The views of a scene show one set of named points, each view turned or mirrored, shifted and resized as a whole, with a little noise and some points left out.
(in the rows, 128 means zero)

Scene 1
View 1
q277: [124  99 118  93 152  98 225 155 125 180 138 151 121 139 137 134 135 147
  87 149 135  85 139 137  78 148]
q944: [140 102  72 176 163 138 182 137 161  73  77 168 155 102 183 102 183 151
  73 163  91 127 100 136  92 146]
q870: [163  92  93 139 171  86 143 150  97 152 102 118 132  98 190  93 107 174
  87 141  92 133 130 139  64 133]
q407: [184 125 111 124 151 127 192  99  91 159 115 114 129 114 207 156 185 181
  70 129 157 100 126 124 119 203]
q836: [135 118 106 176  80  70 144 145 136 152  87 151 138 110 169 142  95 210
  42  93 164 163 141 144  73 147]
q404: [149 122 121 162 112 112 186 123 138 143  95 155 134 103 167 142 149 186
  47 117 153 136 112 127 103 160]
q146: [146 137 167 109  96 115 241 112 124 205 132 149 107 115 131 165 144 188
  37 102 193 105 108 112 114 169]
q779: [166  95 162  62 173 109 239  89  78 226 154  95 113  91 149 125 150 149
 100 132 134  95 128 107 111 166]
q514: [138  79 140 144 123  99 168  67 125 162 103 110 147  48 167 111 147 166
  90 101 133 191 150 120 103 159]
q314: [170  92  95 115 182  88 160 136  83 166 117 107 132 112 195 106 131 162
 102 147 100 115 138 138  73 154]
q295: [127  76 104 103 173  98 199 151 124 161 127 137 134 117 155 104 140 135
 106 153 102 106 143 145  74 138]
q288: [146  80 105 148 150 114 160  88 126 129  97 116 155  72 191 110 175 152
 105 130 117 166 149 132  98 167]
q108: [150 111 150  70 157 106 247 119  97 222 150 124 108 116 137 135 142 154
  79 129 144  83 123 115 100 156]
q769: [135 133  90 153  96 106 188 167 154 133 103 180 135 156 171 171 151 189
  45 127 177 102 133 151  87 169]
q703: [109 121  75 148  93  85 174 196 164 126 108 191 141 181 162 173 136 177
  58 134 176 102 154 169  61 162]
q589: [108 102  92 152 114 107 198 171 173 121 103 191 142 139 144 138 146 160
  63 139 139 118 129 150  79 137]
q450: [175 114 156 106 151 115 223  92  90 198 124 108 114  79 159 125 142 176
  62 121 136 115  98 108 118 160]
View 2
q589: [100 116 165 180 120 122 118 193 107 141 130 138  76 137 129 128 142  85
 171  93 118  88 160  64 123 108]
q836: [119  97 130 165 133 118 141 153  57 153 129 166  74  99 106 134 120 140
 176 113 138 139 104  65 128 141]
q295: [ 99 114 165 116  91 140 126 131  92 115 161 119  90 113 173  99  90 104
 147 137  91 116 195  93 141 119]
q779: [108  84 152  62 111 170 124 121  75 122 151 152 126 119 170  87  71 127
 185 222  82 116 196 135 152 161]
q870: [122 107 153 136 106 125 153 119  79 122 162 124 105  96 149 130  70 127
 173 106 128 162 147  88 142 113]
q314: [115 101 161 111  82 128 134 122  74 113 157 117 106  92 154 112  61 127
 175 126 105 155 185 111 160 126]
q407: [119  72 162 111  98 135 116 171  82 125 111 156 133 113 114 126  81 128
 226 156 108 127 188 145 158 151]
q108: [104  89 158  87 134 179 125 138  82 132 155 153 119 137 171  87  82 112
 195 204  84 100 190 109 139 158]
q703: [ 96 105 173 188 136 131 121 195  71 150 121 139  55 135 125 113 131  94
 206  83 109  95 158  38 139 128]
q277: [ 98 107 166 120 124 159 123 150  88 132 154 134  95 136 166  89  97  97
 176 154  88  94 193  81 139 136]
q944: [116 117 168 151  71  98 120 170 141 115 130 127 121 114 128 160 115  91
 147  88 136 116 172 125 124  83]
q450: [120  78 142  83 120 155 132 135  93 131 146 168 141 117 143 120  79 133
 186 201 111 128 163 143 132 153]
q146: [110  76 145 116 160 170 126 169  81 160 129 192 117 149 135 110 114 119
 211 205 108  87 145 101 122 167]
q769: [105  99 165 171 139 133 120 198  82 148 117 153  88 139 115 131 120 104
 219 108 116 101 156  68 136 136]
q514: [115  92 122 109  77 114 120 127  74 130 118 174  94  84 120 125 128 152
 123 173 116 136 135 133 133 145]
View 3
q589: [154 117 164 142 104 111 158  70 167 160 146  77 153 149 110 141 118 128
 156 119 163 160  77 142 115  80]
q407: [160  73  88 130 147  52 141  90 126 154  88 148 158 111  54 122 171 113
 134 112 186 127  99 195 152 122]
q108: [114  57 165 160  68  74 113  89 117 135  65 133 165 150  78  97 179 116
 118 118 163  94 117 175 172 106]
q450: [131  61 123 155 112  66 116  99 124 153  83 173 183 133  94 111 176  83
 109 133 175  83 105 170 169 108]
q404: [162 109 112 131 130 104 146 101 159 171 141 124 172 135 105 140 146  96
 137 126 176 116  79 165 136  95]
q870: [148 120 144 165 163  89 102  65 187 165 115 144 151 115  86 146 154 105
 130 147 139 148 149 126 162  65]
q514: [136 110  95 161 129  73 155 105 123 189 113 188 178 119 105 169 161 124
 130 164 129  90  53 134 167  78]
q769: [173 119 132 113 114 119 146  86 169 156 151  62 145 144  80 137 141 116
 159 106 184 144  96 187 116 107]
q836: [164 158 110 128 138 136 122 115 185 189 164 111 159 131  97 168 158 103
 152 152 138 103 101 155 155  74]
q314: [138 101 141 168 148  54 115  59 155 154  83 155 147 108  61 141 165 133
 133 139 137 154 141 139 175  79]
q779: [105  48 145 171  82  47 116  90 102 137  44 168 172 136  68 100 192 118
 112 128 153  85 112 172 183 103]
q288: [148 107  99 160 159  51 166  75 135 179 110 180 162 105  90 168 147 140
 138 147 146 142  61 133 147  83]
q295: [124  93 179 179 110  66 133  48 147 145  88 132 149 130  87 132 148 146
 138 129 137 159 108 126 154  74]
q944: [171  96 123 156 170  60 178  49 161 158 131 140 161 110 104 149 113 112
 140 115 186 190  73 130 109  87]
q703: [171 142 151 116 105 130 147  74 178 163 155  38 130 143  77 147 139 147
 181 110 158 165  98 177 119  92]
View 4
q407: [102 156  93 136 102 134 138 111 113 135 145 114 133 129 134 123  92 127
 120 175 122 141 144  92 126 158]
q404: [122 151 111 129 123 136 160 122 110 141 133 131 145 143 132 173 130 115
 131 160 125 121 147 111 118 147]
q146: [ 85 174 104 152 132 144 167 107 116 162 118 130 132 128 119 150 146 117
  80 143  85 106 158 107 134 149]
q450: [111 168 110 137 107 150 160 122 112 136 159 146 139 120 126 118 114 102
  76 153 105 133 136 104 141 150]
q288: [138 141  94 132  95 161 151 141 106 125 169 119 167 141 136 157  88 104
 137 150 154 141 114 108 112 176]
q836: [133 176 133 128 117 144 178 149 104 135 134 109 148 158 122 200 156 108
 163 155 116 129 143 102 106 135]
q277: [121 172  89 138 105 141 162 136 122 168 117 141 173 115 121 120 140 125
 111 130 107 130 128  88  80 164]
q870: [158 178 130 115  88 141 158 161 112 129 155 141 161 132 127 134 140 109
 148 164 129 157 123  90  89 139]
q514: [128 148 103 139 107 176 170 143  99 122 176 117 160 149 125 175 105  87
 115 135 136 128 116 118 137 173]
q779: [ 98 175  89 154  96 161 160 128 118 147 156 139 150 105 116  84 105 108
  62 133  94 137 122  88 132 166]
q295: [141 162  92 129  93 145 157 154 121 154 140 147 184 118 127 117 127 117
 117 131 128 140 109  90  74 169]
q944: [163 120  95 100 103 122 141 132 118 141 144 166 176 135 156 162 110 123
 146 169 175 127 133 117  76 161]
q314: [141 173 109 128  82 145 152 154 114 130 158 131 166 120 127 105 112 113
 135 156 126 162 111  80  94 156]
q108: [100 178  91 148 107 147 162 126 122 162 131 142 154 110 116  96 129 117
  69 129  90 130 133  89 117 159]
q703: [122 162  95 135 120 116 157 136 122 173  88 110 165 145 129 180 159 147
 179 149 119 124 149  90  57 147]
q589: [138 146  94 121 121 127 156 136 122 165 105 144 176 137 136 177 151 128
 146 142 134 113 139 107  66 158]
View 5
q404: [152 102 109 122 127 134 118 123 139 106 164 121 101 170 152 123 107  99
 163 128 116  89 156 170 102 117]
q944: [117 105 134 119  94  45 133 113  85  97 122 148 142 135 126 113 100 114
 151 127  99  56 152 194 135  81]
q277: [116 138  94 159 146  68 122 107 176 124 162 111  64 147 158  78 145  97
 103 102 159 104 171 171 137 128]
q407: [162 131  98 144 172 145  96 156 162  93 144 109 114 160 157  87 101  78
 152 147 115  80 179 215 173 118]
q703: [108 171  64 149 126  90 167 118 122 153 191 129  85 188 145 154  97  87
 121  71 137  72 186 185  63  94]
q146: [166 101  97 145 154 152 107 118 221 122 173  82  65 172 165 102 125  94
 158 133 168 132 175 181  88 163]
q514: [149  95 123 118 132 120  84 125 145 104 183 124  72 116 158  88 162  40
 184 130 102  98 110 100 163  92]
q295: [109 132 103 153 139  47 111 106 143 111 156 132  79 133 155  70 153  90
 107 100 128  88 148 156 167 107]
q288: [144 112 123 120 128 102  98 136 115  95 155 137 110 116 142  95 126  53
 179 139  88  67 131 147 175  74]
q589: [112 130  95 138 104  67 151  99 127 139 167 129  89 157 136 130 113 104
 136  91 138  83 167 171  79 101]
q450: [168  83 123 135 159 137  77 124 195  85 149 105  82 156 168  58 141  99
 147 149 130 113 149 167 164 149]
q870: [124 116  98 124 139 101 104 118 105  84 172 159  84 190 170  87 137 114
  92  92  84  73 133 144 156 103]
q769: [132 148  79 145 131 116 150 127 137 132 173 118  95 191 148 141  91  99
 133 101 132  81 189 197  76 112]

In a view up to two points have been moved. Name them for each view, in the order of its rows, or write -.
view 1 => q870
view 2 => q589
view 3 => q944
view 4 => -
view 5 => q514
